A landscape with many peaks, sampled at points; each row gives a point and its height.
A climber steps from a point to whichever of its 2 nearest points has the largest rise for the distance, and stops where none of them is higher. Distance is the straight distance between rows; heights are no part of it.
q_769 (h 151): [ 88 155 145 163 131 117 126 122  80 135  74 154 160 170 126  89 148 125
 133 149 185  76 109 158  77 126 119 118 103 130 104 105]
q_385 (h 32): [ 61  95 155 147 118  97 138  62  91  81 103 136 183 137 132 133  83 187
 176 117 191 104 112 146  67 122 118 111 109 107  85 109]
q_723 (h 312): [201 150  82 148 102 122  88 112 172 112 117 134 119 122 125 125 155  91
  84 178  98 133 134 106 144 141 170 171 181 103 149  98]
q_674 (h 433): [169 169  71 131 158 108  76 105 139 141 108 110 125 164 120 113 143 110
  98 161 141 123 133 130 113 104 176 146 179 124 150  94]
q_341 (h 233): [174 148  80 159 105 133 158 139 128 154 101 121 104 122 117 133 160 102
 124 177  93  92 143  90 145 196 157 136 157 120  95 150]
q_746 (h 543): [ 99 138 185  82 106 129 105 141 146 141 180 171 104 129 181 142 178 124
 105 109 108 122 131 149 157 103  99 112 123 166 159 125]
q_380 (h 490): [140 130 105  82 194 118 102  93 113 137 157  94  98 136 129 158 132 147
 138 128  94 112 155 126 135  72 124 133 156 197  95 101]
q_695 (h 409): [124 154 149 107 153 135  73 116 135 136 144 137 118 159 160 104 141 116
  94 133 137 118 128 155 126  92 130 128 133 139 168 100]
q_118 (h 345): [122 153 112 115 147 118 163 126 106 180 131 111  98 138 101 160 178 140
 144 137 111  85 150  95 135 113 112 132 155 186 101 134]
q_783 (h 635): [121 119 182 140  60 167  89 151 159  87 126 160 143 124 158  78 127 103
  88 139 132 185 105 163 141 173 121 118  81  74 178 131]
q_500 (h 258): [ 93 134 133  99 155 105 182 124  96 169 146 118 113 129 102 166 162 141
 169 125 115  69 139 128 130 102 106 129 126 192  73 122]
q_788 (h 477): [129 145 145 119  79 135 134 173 128 154 142 157 100 116 177 148 177 124
 121 112  91 108 136 113 150 153 128 119 142 159 135 158]
q_507 (h 470): [200 106 100 135 106 154 132 144 146 116 131  97 103  86 137 154 120 124
 132 109  74 172 162  55 165 148 154 165 162 137 146 182]
q_679 (h 178): [ 87 112 130  99 163 105 178 121  84 149 150 108 128 132 106 166 135 145
 190 124 110  64 130 156 112  80 122 134 114 187  36 113]
q_286 (h 123): [140 101 138 159  99 157 148 162 142 110 122 135 130  95 113 120  96 116
 131 103 126 161 114 119 131 191 134 120 127  80 146 161]
q_658 (h 261): [ 68 143 173 117 127 106 152 129 101 134 135 158 145 150 148 141 151 132
 150 121 139  50 113 175 103  89  98 121  86 159  86  97]
q_696 (h 335): [144 155  77 148 172 108  61  97 114 135 101 112 142 188 131  75 122 103
 113 149 173 115 117 147 103 114 163 130 160 119 139  88]
q_136 (h 205): [ 80 111 134 132 137 117 209 115 111 130 128 111 143 104  77 170  89 162
 193  84 135 111 110 118 119 113  90 116 111 123  92 129]
q_615 (h 361): [160  83 121 129 168 144  93 119 150  92 132 105 134 135  95  93  63 131
  84 117 175 223 130 120 133 130 147 146 122  86 192 131]
q_794 (h 143): [ 64 121 163 147  95 120 176 111 126 112 102 158 166 116 123 135 104 172
 160 101 167 129  96 130  88 132  90 102  98  87 133 127]
q_863 (h 255): [116  90 131 103 153 136 169 122 141 130 167  81 113  87  73 174  82 148
 162  76 125 167 129 104 149 123  99 127 133 135 134 156]
q_268 (h 524): [123 153 161 147 108 156  63 122 121 110  94 165 153 149 143  61 135 108
  91 164 148 147  99 178 118 138 134 118 100  89 182  94]
q_887 (h 590): [ 81 132 196  82 126 123 104 129 139 121 181 163 130 133 179 128 153 131
 122 113 120 113 117 185 134  78  87 108  85 153 134 104]
q_532 (h 112): [129 184  88 150 141 114 144 121 104 201 101 137 126 162 121 116 205  98
 110 204 132  71 143 124 107 123 143 128 155 133  94 123]
q_264 (h 293): [138 137  97 172 109 137 189 160 104 172  98 130 116 119 102 121 152 100
 141 172 117  84 133 106 128 212 143 119 138 114  83 152]
q_613 (h 366): [115 157 139 106 164 121 102 116 118 145 134 131 116 160 147 117 148 123
 118 129 138  86 129 152 114  94 123 128 136 158 129 101]
q_885 (h 180): [120  93 132 142 120 146 165 150 144 126 140 101 126  91  87 150  81 134
 147  71 134 176 121 101 140 159 116 125 134  96 148 177]
q_800 (h 81): [161 126  79 153 170 133 136 117 103 133  84 114 129 141  62  96 104 121
 130 135 161 141 116 117 108 153 154 129 158  99 139 126]
q_402 (h 510): [111 151 165 108  76 139 114 164 135 151 152 176 102 130 190 135 190 115
 104 118  97 108 127 136 150 131 118 115 137 162 154 138]
q_143 (h 534): [126 101 143  63 184 130  60 107 154 109 194 111 108 141 173 129 111 139
  93 126 117 163 149 154 150  70 125 131 117 167 130  95]
q_666 (h 342): [194 168  94 144  98 111  64 109 173 114 112 144 126 132 131 113 170  81
  72 198 108 121 126 136 135 132 175 165 174 106 157  75]
q_927 (h 94): [150 116 138 138  97 159 129 161 147 123 136 142 113 108 141 118 125 108
 113 116 108 147 125 118 143 175 144 135 140 101 153 155]
q_563 (h 576): [134 138 163 158  83 165  83 127 132  95  97 176 146 131 135  64 129 101
  94 168 136 154  96 171 129 182 126 114 100  74 175 103]
q_912 (h 159): [130 169  90 146 157 115 142 123  97 178  93 128 128 167 103 101 170 103
 119 176 152  84 132 128 103 130 149 129 150 125 106 121]
q_514 (h 525): [181 157  59 126 172 109  85  96 140 141 113  87 119 158  99 133 121 118
 108 147 135 146 147 111 118 100 173 160 191 131 151 105]
q_297 (h 84): [ 70 119 173 145 121 110 125  90 111  94 103 146 177 133 136 120 100 167
 151 115 180 123 104 153  74 118 100 104  93 104 125 110]
q_397 (h 419): [103 127 107 182 100 129 216 176 101 168  92 123 135 110  80 136 129 123
 173 125 136  99 119 103 116 199 125 114 122 112  84 159]
q_542 (h 282): [194 160  92 152  73 116 137 170 120 148 102 147 104 116 176 164 197 113
 111 160  50  86 157  80 177 138 146 124 135 169  99 164]
q_142 (h 316): [ 89 150 157 105 159 112 107 116 101 138 142 139 125 168 164 118 156 122
 132 132 134  52 124 174 107  85 114 125 112 176  89  88]
q_687 (h 415): [123 149 122 122 109 128 156 152 118 172 131 132  94 126 128 155 181 134
 133 121  99  94 141  96 146 138 118 126 156 176 116 149]
q_832 (h 558): [156 109 159  97  79 156  81 151 185  97 164 144 111 131 187  92 143 101
  66 138 115 193 140 116 173 133 146 164 123 107 188 140]
q_99 (h 395): [143 159  97  96 169 106 123 102 107 163 135 104  93 148 121 171 176 145
 131 143  93  90 159 102 146  71 113 124 157 209  96 112]
q_137 (h 523): [134 103 166  91 117 149  93 147 176 109 169 129 112 136 148 109 123 120
  74 114 141 197 132 128 159 118 127 147 114 112 189 140]
q_931 (h 461): [147 154 134 128 136 143  55 114 142 124 122 138 136 157 149  78 127 101
  82 159 143 150 114 160 128 111 159 137 135 100 192  93]
q_556 (h 432): [133  87 137 111 176 134  81 115 159  89 145  97 136 146 116 100  64 138
  85 109 182 213 132 133 135 114 127 134 100 106 177 117]
q_106 (h 313): [144 120 137 125  74 129 191 194 136 138 136 126 125  67 153 170 101 135
 173  82  92 137 135 111 146 177 140 113 114 116 134 213]
q_302 (h 172): [ 68 120 151 118 121 116 199 126 120 132 144 139 143 112 111 168 111 156
 177  88 125  93 108 139 125 101  83 112  98 129  94 122]
q_876 (h 355): [184 107 144 119  84 138 178 185 152 110 132 131 129  54 153 154  92 118
 157  98  85 155 145 110 146 192 154 129 103 101 141 215]
q_653 (h 589): [159 127 167 125  66 167  79 141 170  92 141 163 125 125 188  80 134  76
  80 160 105 162 124 147 168 175 149 144 111  84 178 124]
q_404 (h 654): [ 83 126 109 168 128 120 228 146  94 176  96 109 140 121  54 149 129 132
 186 118 157  96 128  98 112 156 110 124 123 132  81 150]
q_755 (h 322): [112  75 127  77 170 132 164 114 137 122 188  77 117  75  79 178  75 162
 174  90 109 173 125 125 146  89 102 120 119 149 103 142]
q_162 (h 480): [ 89  86 162  85 159 122 112 116 147  90 180 116 143 118 146 138  93 158
 131 101 131 161 115 167 124  75  99 111  78 125 103 110]
q_22 (h 414): [ 98  76 142  64 170 125 125 121 142 107 192 100 129  96 126 153  86 163
 147 100 109 173 120 157 136  68 109 117  95 144  90 125]
q_483 (h 340): [143 155 103 149  85 120 167 174 102 181 112 130 100 123 154 172 201 129
 131 150  71  85 159  76 161 147 126 111 143 191  92 173]
q_243 (h 574): [208 120  68 144 121 144 120 117 151 118 125  83 101 105  96 152 122 123
 119 127  83 174 155  53 161 120 155 182 190 133 153 150]
q_759 (h 703): [190 140  67 129 144 131 113 106 145 137 125  85 102 129  88 155 129 130
 113 134 103 158 154  77 144  99 151 171 191 142 156 132]
q_510 (h 195): [ 65 125 149 162  73 131 192 145 133 124 109 158 154 109 127 139 105 158
 162  91 144 128  97 122 108 155  90  97 106  83 127 143]
q_664 (h 303): [ 84  71 147 132 162 116  70  73 127  62 140 104 168 142 139 106  67 167
 130 105 180 174 121 149  90 116 104 113  95 110 109  99]
q_237 (h 253): [187 170 108 145  65 121 119 163 138 136 108 167 103 119 198 146 198 105
  96 172  60  80 149 102 168 153 148 128 136 152 109 145]
q_937 (h 360): [109  92 149 130 171 125  77  99 137  84 136 106 156 142 125 101  71 150
 112 105 182 185 126 146 105 114 109 114  94 107 150 112]
q_299 (h 271): [181  97  91 150 165 141  87 105 132  96 111 120 142 137  88  78  71 117
  96 140 168 199 123 130 125 142 167 143 146  74 192 115]
q_154 (h 402): [215 107 131 116  98 146 148 162 154 100 126 124 115  61 166 145 106 116
 141 115  71 163 169  82 158 179 162 155 121 116 144 198]
q_843 (h 192): [182 111  77 163 167 136  95 103 111  99  89 131 147 138  72  74  77 124
 117 148 172 173 115 132 113 156 162 129 152  77 169 113]
q_485 (h 588): [117 106 129  75 192 129  73 103 127 120 184 109 110 137 161 134 116 140
 125 120 103 133 145 158 129  70 125 129 135 179  98  93]
q_222 (h 537): [ 88 115 182  94 146 125 101 122 147 104 169 133 140 131 154 125 118 139
 119 106 141 140 118 172 124  87  91 109  82 129 134 109]
q_921 (h 9): [130 125 112 142 167 135 149 126 105 139 102 112 126 133  68 118 102 132
 142 108 157 130 122 118 105 141 127 127 145 119 135 131]
q_252 (h 268): [189 154  71 153 104 127 125 124 149 138 107 125 107 127 113 133 168 100
 102 178  89 108 138  93 147 160 163 152 175 118 116 127]
q_192 (h 257): [ 85 127 141 144  73 128 199 179 136 141 137 139 136  94 143 163 102 144
 174  70 114 124 116 116 143 156 102  96 113 103 125 178]
q_432 (h 219): [ 68 129 168 111 123 110 172 129 116 129 147 154 141 125 136 154 135 147
 161 104 126  76 108 164 114  89  86 115  93 143  92 107]
q_148 (h 353): [ 77 115 123 159 134 104 217 111  94 136  89 118 159 121  61 158  95 163
 194 103 170  99 120 112  92 128 103 118 108 120  80 131]
q_391 (h 97): [ 79 145 164 161 114 118 108 107  88 107  74 156 176 154 135  90 129 147
 142 138 190 100 103 165  69 132 112 115  96 121 124 104]
q_357 (h 239): [116 162 100 153 167 108 102 108  87 150  86 127 148 193 129  77 146 100
 124 161 180  78 118 149  95 117 142 123 135 131 104 101]

Where does a climber stop that starts at each point below?
q_788 => q_887
q_843 => q_556
q_931 => q_783
q_106 => q_759
q_297 => q_759
q_385 => q_759
q_22 => q_887
q_723 => q_759
q_679 => q_887
q_341 => q_404
q_432 => q_783

For each start below, name every point that the climber comes to, in order.
q_542 => q_483 q_687 q_788 q_402 q_746 q_887
q_800 => q_843 q_299 q_615 q_556
q_696 => q_674 q_514 q_759
q_252 => q_723 q_666 q_674 q_514 q_759
q_927 => q_788 q_402 q_746 q_887
q_137 => q_832 q_653 q_783
q_302 => q_432 q_658 q_142 q_613 q_695 q_931 q_268 q_563 q_783
q_286 => q_885 q_863 q_755 q_22 q_162 q_222 q_887
q_237 => q_788 q_402 q_746 q_887
